A landscape with many peaks, sampled at points; each row gives a point and its height.
A climber steps from a point to whichever of its 2 nearest points has the largest rise for the distance, and stops where none of them is higher. Distance is the straight distance between rows; heights are no part of it.
J547 (h 35.0): [ 82 105  36 122 136 173 108 127 126 163 124 145 154 162 166 132 166 121
 109 144 122 121  79 166  89 115 114 102 114 115 161  82  79 149 128 159]
J450 (h 65.4): [133 119 170 127 224 107 135 173 107 120  94 117 136 124 134 111 153 172
 155 133 174 148 158 155 124 157 158 172 107  80  81 140 149  99  81 113]
J13 (h 52.0): [131 171 131 134 141  96 105 141 149 112 150 100 177 139 105 140 168 147
 131 150 110 103 162  97 113  85 156  96 161 152  96 134 197  86 180 118]
J913 (h 39.2): [128 131  86 142  78 123  89 129 163 161 127  95  97 138 124  63 115 100
 113  56 151 110  99 125 135 128 136 128 140 173 148 181 169 105 100 150]
J347 (h 21.3): [ 96 139 129 114 149  88 115 123  69 136 102 130 155 142 132  68 195 147
 134 147 146 113 132  80 119 114 143 107 200 159 123 126 136  78 146  60]
J796 (h 23.4): [104 118 173 116 118 155  80  82 117 111 107 191 164 137 168 186  92 101
 201 151 145 103 155 135 114 140 140 132 125 133 108  26 129 128  95  89]
J753 (h 22.7): [101 115 145 112 155 123 128 136  60 119  90 116 174 138 121  66 171 145
 140 146 168 123 135 117 107 124 136 112 180 107 103 113 145  85 116  76]
J525 (h 50.5): [108  93 157 140 103  98 106 153 102 179 130  92  79 119 115  39 133 135
  99  73 191 171  93  88 128 168 157 130 145 147  85 168 143 146 123 150]
J250 (h 18.2): [134 122 177 120 123  83 141 110  23 164 121 145 103 126 119  85 145 144
 133 151 117 148 117  66 169 120 106 109 167 147 137 128 140 132 199  57]
J769 (h 26.8): [121 127  89  97 120 174 159 126 128 102 118 114 141 107 107 144 132 126
 116 127 122 143 141 150 115 122 102 148  98 102 167 119  86 143  96 133]
J797 (h 55.3): [112 161 158 150 143  99  82 119 152 121 131 152 153 148 165 170 117 105
 169 169 119  97 133 134 145 117 179  95 146 137  93 108 179  75 134 110]
J793 (h 34.4): [109  95 137  67  61 200 121  77 110 135 120 168 151  88  56 130 100 114
 143 111 157 158 136 121 128 101  84 108 110 144 172  84 132 156 151  81]
J117 (h 23.1): [ 85  91  62 116 122 166 117 146  90 167 123 104 135 136 135  50 184  89
 108 105 178 141  63 150 117 136 131  95 121 112 124  99 115 160 118 136]
J307 (h 10.4): [157 112 157 112 106 127 167 119  89  96 119 103 101  93  90 102 124 155
 107  68 164 168 128 122 129 159  90 192  91 126 127 166 102 153  81 156]
J517 (h 43.2): [129 141  55 161  75 122  60 106 183 155 137 106 121 151 135 110 124  67
 134  88 131 101 107 128 117 120 122 109 146 192 128 159 165  85 109 156]
J416 (h 32.9): [111 148 115 120  99 156 102 141 184  92 124 111 150  82 107 120 108 108
 149  86 168 106 147 141 109 137 152 157 118 146 136 150 180 103  71 135]
J561 (h 61.6): [157 149 185 143 125 116 150 137 156 112 126 165  94  95 148 162  81 131
 152 115 129 125 142 127 172 151 129 164 113 135 141 150 137 130  71 147]
J616 (h 51.8): [118 122 118 107 116 122  79  95  43 141  88 166 112 148 165 110 157 123
 138 130 143 104  78 114 117 156  94 108 115 142 105  64  32 121 113  97]
J70 (h 58.2): [128 130  90 144 159 141 147 153 111 127 123 113 123 123 142 107 156 126
 102 131 148 120  95 156 118 144 131 132 120 100 140 132 101 142 108 153]
J351 (h 57.5): [125 151 176 141 148  96 101 142 134 144 129 146 140 124 151 118 109 134
 140 152 118  91 125 118 147 126 170 104 150 129 106 150 168  91 126 113]
J650 (h 37.1): [ 80  89 104  60  65 219 132  95 146 126 145 135 181  99  56 112 104  99
 133 109 145 168 154 124 115  97 119 111 113 138 171  91 151 151 162  96]
J956 (h 22.1): [117 116  82  83  70 152 156 104 146 136 124  82 113 151  95 130 157 112
  71  87  84 176 138 141 143  90  93 152 124 145 186 120  81 156 128 125]
J664 (h 7.7): [161 156 115 124 127 119 155 136 163  93 120  92 116 104 114 153 147 158
 115 111 116 129 169 120 115 126 115 171 118 126 151 164 114 139  75 161]
J686 (h 12.3): [147 121  65 183 162 131 155 162 152 152 152  90 100 176 163  78 125 119
  81 130 104 123  91 162 106 126 139 109 153 112 135 165 133 140 176 163]
J238 (h 34.5): [156 139 168 124 165  77 142 138 102 132 110 116 121 126 112 120 190 175
  94 128 135 113 135  74 125 142 115 134 142 141 105 168  89 146 111 154]
J639 (h 53.6): [149 135 118 158 169 111 155 153 110 116 124 113  96 115 149 109 164 151
 103 113 151 116 101 135 127 161 125 166 120 116 110 158 101 139  84 168]
J974 (h 44.0): [133 119 196 142 196  88 141 136  63 143 108 156 101 139 187 104 132 142
 134 168 121 109 106 125 170 153 136 112 127 106  79 140 117 107 108 101]
J613 (h 35.3): [ 91 117 109  96  97 188 161 146 149 116 151 107 179 125  80 121  99 117
 112 128  93 171 165 125 112  94 152 117 133 106 153 110 143 135 197 116]
J481 (h 55.9): [138 134 187 125  87 114  73  91 112 115 113 175 101  93 146 169  58 108
 160  91 124 113 109 109 137 153 118 148 106 173 122  87  73 137  52 115]
J969 (h 63.5): [110  97  48 126  67 164 116 113 212 116 169  84 120 169 157 163  75  89
 132 130  98 116 126 177 125 114 115 162 101 121 163 124 165 129 161 159]
J23 (h 35.9): [162 138 191 111 155  49 148 149 106 146 113 127 116 129  91 132 169 194
  95 122 108 120 159  37 130 115 107 134 153 153 107 167 122 151 152 132]
J709 (h 50.1): [158 134 218 119 154  80 107 138 130 136 122 170 100 114 159 153 100 148
 173 141 118  94 116  80 161 131 171 135 123 152 106 168 120 101  55 116]
J252 (h 14.9): [125  93 127 107 100 187 183 102 182 100 150 147 128 119 147 185  34 109
 150 149  93 171 167 152 155 134 105 148  96 105 164 104 139 163 144 127]
J26 (h 28.8): [127 168 165 122 187 115 130 155 171  93 127 122 167 128 121 152 121 142
 172 128 137 139 207 149 136 122 188 133  94 104  85 138 206  95 118 119]
J773 (h 48.3): [126 147 109 112  81 110 105  88  90 146 107 145 113 125 113 146 147 123
  99  86 128 144 104 123 142 135  82 119 117 164 155 101  62 151  94 131]
J204 (h 45.1): [113 121  67 119  47 147  94 100 199 109 156  70 131 148 110 126  92  66
 132  86 136 122 138 151 119 107 121 133 129 159 153 154 209 108 147 157]
J209 (h 54.0): [111  87 168 135 135 105  87 186 123 160 112 107 113 114 109  50 104 149
 132  85 198 150  90 101 112 166 168 147 147 131  84 182 166 113 116 148]
J291 (h 32.5): [141 123 169 111 134 155 135 131  59 107 101 133 117  87 121  93 150 130
 145 106 193 119  84 141 130 166 106 174  90 116  86 128  89 130  60 119]
J764 (h 41.8): [ 82 123  74  95  56 178 121 113 190  94 155  74 164 126  83 113  86  86
 128  86 143 151 160 147 104 105 152 121 128 143 157 136 192 128 152 133]
J357 (h 53.8): [139 141 198 107  81 109  83  93  80 127 114 172 104  96 118 131  95 125
 147 100 138 117  97  86 152 148 105 135 118 169 129 125  63 117  75 108]
J74 (h 31.0): [118 168 131 124 123 140  88 140 164 109 120 118 165 105 121 137 146 112
 158 128 162  85 142 132 107 126 170 134 136 134 118 138 159  88  82 128]
J607 (h 20.1): [127 115 103  93  54 141 157 107 176 109 140  74 115 142 104 142 104 109
  97 105  72 156 156 137 148  93  95 162 122 131 184 132  98 157 153 136]
J75 (h 24.0): [116 122 140 133 211 109 146 148  76 120  95 110 169 150 150  93 183 154
 127 173 147 121 140 149 110 125 139 115 147  79  92 113 143  93 107  93]
J684 (h 9.1): [160 127 123 119 124 128 183 131 128  82 129  91  97 105 114 131 121 160
 104  87 129 152 143 134 136 151  98 201  89 110 157 159  97 146  76 156]
J558 (h 58.7): [147 130 101 166 189 120 128 195 161 138 129 111 111 131 137 102 111 163
 121 104 151 146 136 156  98 153 167 161 124  94 102 176 183  98 122 154]
J451 (h 51.9): [145 142 202 110 116  93  90 120 104 126 113 164 112 104 137 139 124 143
 153 131 128  97 110  72 148 138 133 139 136 158 120 153  80 105  68 114]
J822 (h 20.9): [177 132  50 172 136 134 143 138 208 130 172  85  74 163 164 138 120 122
 130 114 105  89 127 175 143 130 116 179 103 108 154 150 149 105 123 165]
J833 (h 52.5): [103 129 136 143 137 168 130 148 157 144 142 176 146 116 163 133  60  96
 165 133 159 114 118 174 155 149 174 115 109 113 139 106 185 111 125 121]
J662 (h 52.4): [125 153 123 115 129  90 109  90  61 131 101 135 135 136 110 132 221 151
 134 155 138 122 127  77 128 121  89 122 162 161 154  90  61 120 137  68]
J593 (h 39.1): [169 136 223 119 138  86 159 121  62 134 122 152 105 106 102 141 118 171
 111 134 100 134 139  80 166 131  88 134 134 121 117 155 115 144 142 125]
J303 (h 33.6): [149 149  81 175 107  82 115 106 159 161 151 128  69 176 149 118 136 128
  86 125  88 117 106 105 132 135  99  86 165 174 161 153  95 147 174 149]
J515 (h 65.2): [163 141 233 140 140  93 159 141 129 137 137 173  94  96 146 149  50 145
 130 119 102 134 150 111 184 144 124 135 120 125 123 163 160 142 112 137]
J761 (h 38.6): [ 98 122  36 119 153 157 132 130 128 141 116 116 146 161 131 130 213 120
  87 146 118 127  92 160  91 108 107 113 123 123 155  96  46 151 125 149]
J752 (h 47.9): [151 126 141 129 146 104 167 104  62 140 135 107 105 138  93 111 221 145
  84 151 119 157 109  94 137 123  96 128 145 131 117 122  49 176 157 118]
J232 (h 37.7): [136 106 164 155 173  88 132 167 100 148 118 120  86 116 166  81 145 153
 123 115 153 102  79  95 134 176 161 149 128 138  59 176 108 124  94 157]
J698 (h 21.4): [ 99 139  78  93 137 166 140 132 126 114 124 103 191 130  89 144 189 128
 118 163 115 129 154 137  94  90 141 126 131  98 149  96  90 124 145 116]
J622 (h 68.0): [127 141 156 124 231 116 160 156 113 113 100 136 156 149 134 118 139 152
 167 144 144 142 185 175 144 129 162 141  89  65 101 120 157 107 107 103]
J847 (h 23.3): [112 160  84 129 161 137 129 134 145 126 138 112 180 148 132 165 179 133
 125 184 118 101 144 153 102  97 157  99 140 107 131  99 130 105 152 123]
J963 (h 21.1): [133  75 157  74  86 221 136  88  89 119  92 168 124  75  95  86  93 125
 141  94 193 140  78 150 136 134  78 108  81 124 134 108 124 167 136  98]
J181 (h 21.6): [133 138  89 140  91 148 129 112 197  80 174  94 132 163 142 189  87  76
 123 137  87 142 151 141 109  96 131 121 147 127 129 143 196 112 193 163]
J97 (h 42.7): [137 113 137 139 126 131 151 161 122 121 134 109 109 110 123  92  84 138
 106  90 148 144 123 140 127 152 132 155 129 106 146 161 146 143 117 156]
J675 (h 23.6): [145  97 183  73  92 197 143  89  78  99  79 153 132  78  63  97 111 147
 141 114 191 131 118 128 133 126  88 121 101 112 131 112 121 157 133  69]
J177 (h 41.4): [147 138 186 134 158 101 137 130  74 135 114 151 116 118 141 129 135 147
 121 152 126 111 115 112 157 151 116 124 135 111 115 142 102 123 115 124]
J849 (h 3.5): [155 169 152 140 180  86 105 137 160 126 105 137 141 146 147 150 190 158
 145 173 115  68 147  93 120 122 154 121 144 155  88 160 129  86  83 119]
J412 (h 76.0): [111 141  82 132 142 173 161 146 176 111 148 115 147 130 141 158 100 112
 145 138 121 133 155 170 116 129 165 129 108  93 144 123 163 126 126 141]
J738 (h 15.9): [140 115 185 122  93 112 145 114  44 169 145 163  85 114  95  94 104 127
 109 125 113 165 103  80 179 124 102 101 152 131 151 128 135 160 202  92]
J620 (h 43.0): [117 161  94 132  89  87  88  94 141 134 128 130 133 125  99 169 172 120
 122 131 114 120 137 101 118 106 113 113 160 167 154  99 100 141 141 127]
J116 (h 48.5): [117 116  52 116  45 119  74  75 192 123 135  80 123 169 115 166 123  66
 120  89 113 132 135 152 116  99 104 134 139 177 155 128 172 124 144 154]
J501 (h 12.0): [134 102 133  88  90 165 151 115  99 108 112 112 124  89  73  85 105 122
 110  57 175 163 122 147 132 146  91 156  91 136 155 143 120 153  89 121]
J780 (h 37.2): [115 116 139  93 126 181 162 139 139 104 144 115 183  95  79 128  69 129
 128 135 120 162 179 134 114 122 145 120 115  93 140 117 152 136 160 101]
J276 (h 55.2): [120 134 118 125 125  88  90 101  63 144 107 155 113 146 150 115 188 136
 125 148 139 104 104  94 132 150 105 101 150 154 132  89  42 116 139  87]
J258 (h 45.5): [173 126 160 167 197 100 204 161 107 121 134 145  62 124 165 133 115 166
 125 103 126 148 124 151 171 172 131 183 102  95  98 156 125 149  99 168]
J410 (h 13.5): [125 122 183 125  67 115 129 114  96 162 152 164 100 104  93  97  65 111
 110 104 127 150 118  87 176 129 115  98 162 147 170 135 150 153 171 113]
J527 (h 41.5): [135 130 132 170 179  89 124 154 106 147 128 129  85 133 184  91 163 135
 109 145 136  88  76 124 138 177 147 110 137 138  88 171  89 129 124 149]
J959 (h 39.7): [ 86 124 106  78  78 179 125 115 163  94 146  94 187  92  54 118 100 102
 133  95 158 156 179 126 104 113 149 122 124 134 156 121 165 136 134 112]
J668 (h 2.9): [145 169 179 129 175  66 119 136 159 111 116 138 156 148 140 153 165 164
 146 169 104  87 179  85 132  85 157 118 137 150  65 147 188  78 113 112]
J144 (h 25.4): [123 145 126 149 219  84 129 141 107 129 105 117 150 165 165  99 202 159
 111 182 125  86 124 137 113 135 141 100 157 112  94 135 125  94 122  98]
J907 (h 19.9): [ 76 122  87  72 105 195 129 110 131 101 136 124 208 121  85 173 164 124
 154 169 119 138 165 130  93  91 127 126 117 109 149  73 114 123 146 104]
J802 (h 32.4): [ 72  86 100  92  85 204 137 123 139 144 162 159 183 128 107 128 111 116
 138 149  93 165 130 133 111  89 130  99 129 118 171  80 139 140 201 128]
J89 (h 4.7): [138 173 121 148 149  85  89 121 139 128 113 135 142 133 138 155 192 148
 131 163 121  79 129 104 115 132 122 112 152 152 130 123  81 110 108 122]
J297 (h 37.4): [137 144  80 161  67  66  95  76 156 165 150 125  65 163 135 145 134 114
  88 104  81 135 122  92 136 118  99  98 162 197 169 111 111 160 173 127]
J997 (h 14.4): [118  83 123  91  84 190 137 122 103 125 115 141 127  86 107  65  68  96
 119  51 196 145  92 160 149 151  94 138  92 147 151 126 140 147  97 117]
J739 (h 61.3): [126 144 164 160 176 108 103 154 145 158 133 171 103 137 184 118  83 113
 174 139 123  92  95 146 164 141 201 113 125 126 106 156 158  88 103 114]
J243 (h 50.0): [143 128 129 115 141 114 156  96  45 140 114 118 118 141  95 121 230 147
 115 168 121 156 113  82 133 100  89 132 153 140 151  97  70 154 177  68]
J402 (h 46.7): [127 100 131 155 130 107 140 163 102 153 134  91  98 126 123  59 122 135
  97  94 164 163  98 130 124 154 139 129 145 111 109 157 135 157 141 162]
J826 (h 29.6): [138 131 122 118 141 159 154 121  94 123 113 145 138 123 123 163 150 134
 121 165 120 134 120 145 124 127  97 123 107  88 154  96  73 142 116 129]
J795 (h 52.1): [103 119  42 105  63 141 110 101 182 129 132  78 133 153 121 148 131  92
 115  94 113 131 129 171 114  96 107 134 124 153 169 125 131 136 121 144]
J634 (h 29.1): [155 131  78 165 115  98 148 115 153 144 148  98  72 184 167 110 130 132
  75 123  95 117  81 145 141 128  89 123 136 146 170 153  78 156 156 166]
J862 (h 17.7): [116  72 130  88  94 223 134 103 129 131 122 175 150  72 114  90  40 108
 136  95 186 137 110 153 137 135  91 115  88 133 162 106 149 147 127 112]
J693 (h 49.9): [179 142 144 149 175  92 191 147 121 108 122 115  81 121 148 143 153 178
  95 114 122 135 130 117 133 157 112 183 111 118 118 170  94 153  90 178]
J781 (h 12.8): [113 129 107 119 159 160 142 118 135 132 128 165 167 148 155 203 144 134
 164 188 106 135 159 165 119 115 137 112 103  81 141  64 113 133 135 125]
J143 (h 46.5): [132 149 181 138 206  74 116 130 116 136 104 165 117 158 191 131 145 146
 163 170 112  94 129 125 164 126 160 114 133 125  92 141 116  81  83  94]
J636 (h 29.9): [147  89 141 131 133 179 176 140  78  97 117 125 104  70 103  90 128 149
 141  94 199 153  95 163 124 180 104 181  68  96  77 116 110 147  80 119]
J90 (h 45.2): [129 122 146 146 157  92 117 129  66 137 121 148  97 132 194  96 166 129
 129 164 144  93  70 118 147 176 127 108 133 133  83 136  48 112 113 118]
J217 (h 35.6): [110 132  81 106  76 148  97 137 169 125 119  92 134 106 102  83 113 101
 131  36 169 114 120 155 123 128 133 152 124 169 155 162 173 109  75 131]
J422 (h 35.7): [157 147 179 113 111 108 176 135 143 105 155 126 128  96  99 173  87 139
 113 134  66 160 188 109 138 104 102 136 142 110 142 147 135 158 155 124]
J838 (h 53.7): [ 97 163 135 139 146 119 103 134 137 117 145 123 180 151 146 137 132 127
 144 166 122  93 143 138 136  98 174  77 150 128 103 108 209  66 166 107]
J655 (h 29.2): [142 123 211 119  66 123 118  86  78 136 123 185 120  85  77 151  69 133
 154 134 123 135 130  86 166 121  82 116 142 151 158  99 132 146 169  75]
J69 (h 14.5): [108  97 112 130 131 170 115  99 106 153 135 191 167 150 166 189 134 150
 159 181  85 129 142 147 100 117 117 104 110  94 149  29 111 150 152 131]
J335 (h 64.2): [131 151  88 152 144 108 123 130 132 142 130 111 110 151 129  98 174 124
  86 125 129 109 100 124 118 131 123 100 155 139 144 152  94 143 138 149]
J384 (h 16.6): [168 135  66 192 177 131 159 158 173 148 159 111  72 170 187 111 113 129
 108 124 109 104 106 174 133 138 136 145 130 102 138 159 155 115 141 161]
J762 (h 30.9): [ 90 132  62 143 107 154 106 126 148 151 132 144 145 144 159 150 115 112
 128 140 128 110 103 162 103 124 131 104 123 122 158  96 122 134 126 152]
J247 (h 39.5): [132 120 138 119 143 155 158 158 137 111 133 111 148  99 105 114  78 136
 123 115 139 156 159 150 115 147 146 143 112  88 148 139 153 136 126 127]
J696 (h 48.8): [131 120 158 103 121  99 100  98  34 123 101 155  93 135 182  93 158 126
 154 149 156 108  72 104 125 161 112 115 132 146  79 108  25  93  95  85]
J477 (h 20.0): [111 139 163 120 147  74 139 113  37 138  97 153 138 124 134  90 161 155
 151 161 112 133 135  70 142 107 108 111 185 162 128 128 133  87 158  49]
J273 (h 9.6): [150 104 135 140 165 159 209 159 135 138 144 156 102 143 175 144  69 124
 115 146  70 171 126 173 165 124 119 125  99  69 153 118 130 158 158 141]
J842 (h 17.4): [131  96 123  91  68 168 177 108 185  93 152  91 117 121 127 153  44 114
 121 125  78 151 158 142 163 129  85 177  92 107 181 128 115 166 143 126]
J635 (h 57.3): [139 113  50 115  75 134 116 108 213 118 152  49 109 165 130 158 123  94
 114 111  75 112 134 171 136  99  97 173  97 133 166 147 118 137 155 157]
J343 (h 27.4): [129 156 110 156 194 118 106 155 135 144 115 117 149 148 158 104 176 135
 123 156 145  81 116 148 108 138 169 109 142 108 106 146 138  93 115 128]
J399 (h 28.1): [146 165 150 126 159 111 137 157 188  90 142 104 154 121 111 167 107 148
 142 120 106 158 211 122 110 115 167 129 108 110  85 162 210 114 138 138]
J740 (h 24.3): [108 108  55  76  94 181 160 113 141 108 105  88 144 136 106 145 153 116
 102  98  93 158 135 162 126 110  84 168  92 127 175 119  61 149  95 134]
J229 (h 71.0): [125 146 121 126 200 145 164 161 140 120 129 124 160 136 133 142 119 136
 144 150 115 145 172 172 132 120 175 121  92  68 122 118 159 123 134 117]
J674 (h 25.9): [143 164  85 172 149 139 126 153 176 136 171  88 155 157 127 130 124 116
 111 139  99 119 149 143  94  94 160  85 151 128 104 152 187  93 181 155]
J744 (h 8.3): [136 123 106 184 165 104 136 166 122 171 146 125  91 152 177  74  96 117
  88 135 112 113  82 142 135 150 148  82 155 111 113 176 157 137 179 152]
J600 (h 25.7): [143  69 180  98 114 184 162 111  60  96  77 113 133  97  78  81 145 167
 149 135 181 152 113 146 110 131 101 120 107  78  93 104 123 158 141  72]
J270 (h 58.3): [142 136 191 149 115 113 100 112 150 117 122 186  95  99 162 183  56 102
 177 115 131 119 121 126 160 153 144 155 115 152 130 106 110 132  63 127]
J570 (h 27.2): [119 135 182 117  75 109  90  89  98 117 120 168 146  95  96 176 103 117
 164 145 126 120 145  92 140 123 101 130 151 148 143  75 123 127 136  88]
J342 (h 45.3): [120 149  89 127  87  89  81  81 119 127 101 133 128 127 124 191 160 118
 116  93 105 112 143 121 108 128  88 129 131 177 143  69  67 160  91 137]
J425 (h 37.3): [166 143 186 117 133  82 164 146 122 126 137 123 118 107  97 144 119 172
  93 116  95 145 168  84 131 115 105 138 147 121 132 169 127 155 139 151]
J480 (h 57.1): [115 133 181 148 146 138 106 155 155 143 146 173 131 115 161 112  47  99
 170 119 149 100 105 152 161 144 201 117 127 132 124 143 192  95 111 109]
J943 (h 32.1): [151 141 143 113 178 127 170 143 102 115 123 114 151 123 105 154 160 153
 106 169  96 138 164 136 118 109 119 134 122  79 132 122  94 137 136 117]
J153 (h 25.6): [116 123 149 116  70 114  97  74 123  89 122 164 142  98  97 218  97  99
 141 132 112 135 168 111 116 126  84 146 133 147 150  67 120 160 129 126]
J360 (h 6.2): [148 171 108 131 132 100 118 119 145 115 112 112 123 117 115 149 187 144
 107 121 127 104 131 116 115 125 102 138 131 152 148 148  76 136  76 157]
J426 (h 45.4): [144 105 110 134 135 142 182 111  72 134 125 110 113 137 111 110 207 127
  85 150 117 163  85 130 128 119  93 124 119 114 112 106  32 179 145 143]
J259 (h 19.7): [104 124 113 124  99 152 139 112 179  83 169 143 140 155 153 218  67  85
 128 158  86 157 153 147 122 108 143 113 135 118 135 108 188 138 199 148]
J452 (h 34.9): [128 108 182 138 142 117 130 145  62 135 123 120 101 101 145  74 142 138
 139 113 175 115  77 110 142 170 137 154 121 125  68 152  95 123  82 134]
J535 (h 12.5): [141 109 148 119 144 175 200 125 151 127 143 175 124 123 146 179  54 122
 146 159  76 174 163 162 164 125 116 119  90  82 153 104 134 159 155 121]
J604 (h 26.4): [103 112  55 144 152 146 123 159 126 153 128  80 138 150 119  57 181 105
  91 118 163 135  91 155  88 125 160 108 143 109 129 131 119 147 146 145]
J630 (h 60.3): [139 133 220 138 176  73 117 173 153 162 121 156 114 135 143 109  61 161
 134 116 115 121 146  90 141 118 172 130 109 127  74 182 209 106 122 132]
J389 (h 32.8): [134 116 155 143 171  67 149 139  97 149 116  86 106 139 127  86 225 180
 102 133 155 115 110  82 114 172 122 127 139 153  60 160  68 152 118 151]
J917 (h 57.6): [135 103 203 132 155  98 104 182 138 153 113 136 111 113 129  86  74 157
 136  97 153 114 112  86 121 147 184 150 131 140  88 192 177 102 101 141]
J832 (h 56.2): [145 141 164 163 200 106 136 166 124 146 125 175  81 127 181 122 111 135
 161 118 132 102 100 144 175 159 178 148 117 115 103 161 134 111  85 135]
J763 (h 54.7): [134 130  75 171 149 139 111 175 156 145 136  90 126 139 128  71 115 132
 113  96 159 123 116 155  87 143 166 138 141 117 122 173 178  97 133 162]
J711 (h 51.1): [131 145 143 111  97 134 104 104  78 125  99 159 121 106 122 140 125 121
 131 103 151 123  94 131 139 150  83 139  99 144 137 105  62 132  73 125]
J834 (h 50.6): [110 171 116 131 106  97  76 112 144 115 136 116 170 133 108 149 179 119
 152 154 132  94 140  92 116 100 151 102 178 168 119 117 162  87 162 108]
J401 (h 49.7): [147 131 136 164 186 130 178 168 131 119 135 182  70 124 162 127 106 139
 164  91 147 121 121 172 186 165 156 175 109  97 123 138 132 122  81 147]
J183 (h 16.3): [ 99  96  92 108 107 191 119 101 122 139 128 171 160 131 137 180 132 139
 140 156  93 147 132 150  93 114  95 122  97 103 163  54  85 157 130 142]
J292 (h 24.7): [160 128  58 161 112 121 139 123 183 137 154  85  81 177 174 140 113 127
 103 126  90 100 100 172 139 120  95 154 111 123 176 140 107 135 143 168]
J345 (h 31.1): [121 105 122 163 168  82 135 169 110 163 127  60 110 129 125  68 204 179
 110 126 184 146  96 121 101 167 135 131 138 135  57 150  89 151 116 159]
J85 (h 29.0): [113 106  73 166 164 116 114 176 123 152 127  60 124 134 120  54 197 142
 104 114 187 148  92 153  86 150 149 129 140 117  87 144 109 147 122 155]
J614 (h 27.7): [139  81 159 121 135 161 147 148  70 111 105  94 129  89  84  83 140 155
 145 119 195 170 117 152 106 162 110 152  95  83  86 122 110 146 108 111]
J850 (h 59.2): [111 141  95 143 139  98  93 123 101 154 121 142 112 152 153 104 171 120
 107 145 139  97  85 118 130 152 126  82 151 142 134 123  66 129 145 123]
J257 (h 62.2): [136 128 119 154 224 107 127 191 133 135 114 113 120 128 142 105 157 166
 134 125 168 138 133 165 109 160 174 164 117  84  87 154 156 109 104 144]
J984 (h 29.7): [134 166 144 132 171 124 114 156 157 118 118 113 169 123 124 138 147 146
 151 139 146 104 171 143 114 127 186 132 123 106 106 143 180  86 102 125]
J14 (h 70.0): [113 129  68 145 102 156 138 119 195 111 149 124 116 145 164 176  83  95
 150 133 124 123 135 177 125 130 131 148 109 115 158 114 169 127 125 154]
J658 (h 40.6): [142 154  96 158  76  80  98  90 177 123 144 123 108 141 117 171 134 102
 117 131  92 124 136  97 121 104 102 114 172 173 145 129 135 143 161 152]
J269 (h 18.3): [ 79 102  79  73 110 216 114 111 133 125 130 151 193 119 115 152 150 126
 154 155 132 139 137 154  88 110 107 118  94 105 158  70 104 135 117 123]
J484 (h 45.8): [161 137  78 147  67 104  70 103 200 140 145 103 119 162 112 117 140  69
 123 102 120 113 140  78 120 107 111 117 160 210 119 174 179  93 117 164]
J290 (h 27.8): [ 92 138 104 145 100 142 102 122 150 133 145 151 158 135 147 173  94 101
 139 156 125 116 123 149 117 123 148  94 141 122 139  89 162 125 159 143]
J993 (h 29.5): [ 92  75 113 104  56 190 140 102 141 151 155 172 143 130 114 138  77 115
 127 133  84 175 128 128 129  91  95 112 127 133 186  78 127 164 192 134]
J919 (h 34.0): [152 151 155 123 168 120 192 152 137 114 145 123 130 120 124 172 104 146
 103 150  53 165 182 136 134  98 119 139 121  81 130 134 114 150 154 121]
J509 (h 27.3): [162 162 122 151 151 116 124 159 183 120 151  92 154 138 118 140 120 145
 123 124 108 134 180 121  91 103 159 115 133 127  88 168 202  98 154 156]
J166 (h 49.1): [139 161 116 142  88  91  62 113 171 127 139 132 140 136  94 142 177  99
 143 138 122  99 145  50 118 102 147 105 176 205 101 155 172  96 152 133]
J638 (h 25.2): [113 139  89 134 191 138 134 160 121 133 125 103 181 161 143 109 170 135
 110 169 134 109 126 168  97 117 175  98 132  78 119 115 149 103 152 123]
J528 (h 26.7): [110  98 127  95  60 177 171 112 149 118 151 145 139 118  96 160  76 109
 122 139  63 182 158 118 139  91  89 137 135 124 174  97 112 163 191 119]
J882 (h 25.5): [ 85 139 132 139  87 133  59 105 152 101 138 154 159 135 137 190  93  80
 150 145 138 108 126 127 111 128 164 106 151 151 116  89 188 101 167 134]
J438 (h 48.2): [145 147 197 143 176  58  95 126 146 139 120 182 104 144 186 164 107 133
 185 166  92 100 134 108 167 119 181 107 131 144  91 141 135  92  92 101]
J98 (h 24.5): [121 132 135 108  72 131 143 101 129 109 145 139 141 101  76 187 109 112
 130 145  91 156 160 107 129  95  91 135 142 131 170  95 112 156 161 120]
J715 (h 62.6): [150 126 242 127 176  83 143 151 101 144 114 158 109 115 135 121  83 165
 131 127 117 125 147  97 164 136 138 142 115 116  93 164 162 119 108 125]
J108 (h 31.7): [133  96 180  95  61 176 130  80  95 135 120 189 132  85  67 140  77 136
 153 132 143 145 124 108 148 108  80 106 120 139 169  83 136 159 185  71]
J213 (h 23.8): [129 152  57 178 117 152 106 119 185 119 177  97 143 172 150 165 117  75
 124 151 109 118 134 148  97 102 137  94 152 147 117 133 185  86 178 177]
J909 (h 47.5): [160 142 111 152  79 107  83 134 180 160 151 121 117 155  99 100 138  99
 123 108 124 104 149  40 116 108 146 102 169 211  96 191 187  98 137 154]
J787 (h 24.4): [ 88 130 157 120  96 133  56  88 134  86 120 174 168 129 140 203  96  81
 165 145 142 103 147 120 107 134 155 132 145 147 114  54 159 120 131 111]
J248 (h 42.2): [120  95  70 135 153 165 175 136 110 135 120 108 129 150 142 110 199 118
  84 155 103 150  81 155 110 115 104 125 116 102 133 103  38 169 142 157]

For each start below, name the point where the climber stops.
J98 | J515
J781 | J343
J69 | J343
J570 | J412
J738 | J343
J384 | J515
J181 | J739
J593 | J515
J342 | J515
J410 | J412

Call two points neighbours if one is among the 2 nearest of the other. Go from one point of each pair to the other, from neighbour to neighbour, staying as high as possible. Name the lowest point that can't be avoided.
J739 and J335 | J258
J515 and J343 | J410
J335 and J515 | J796
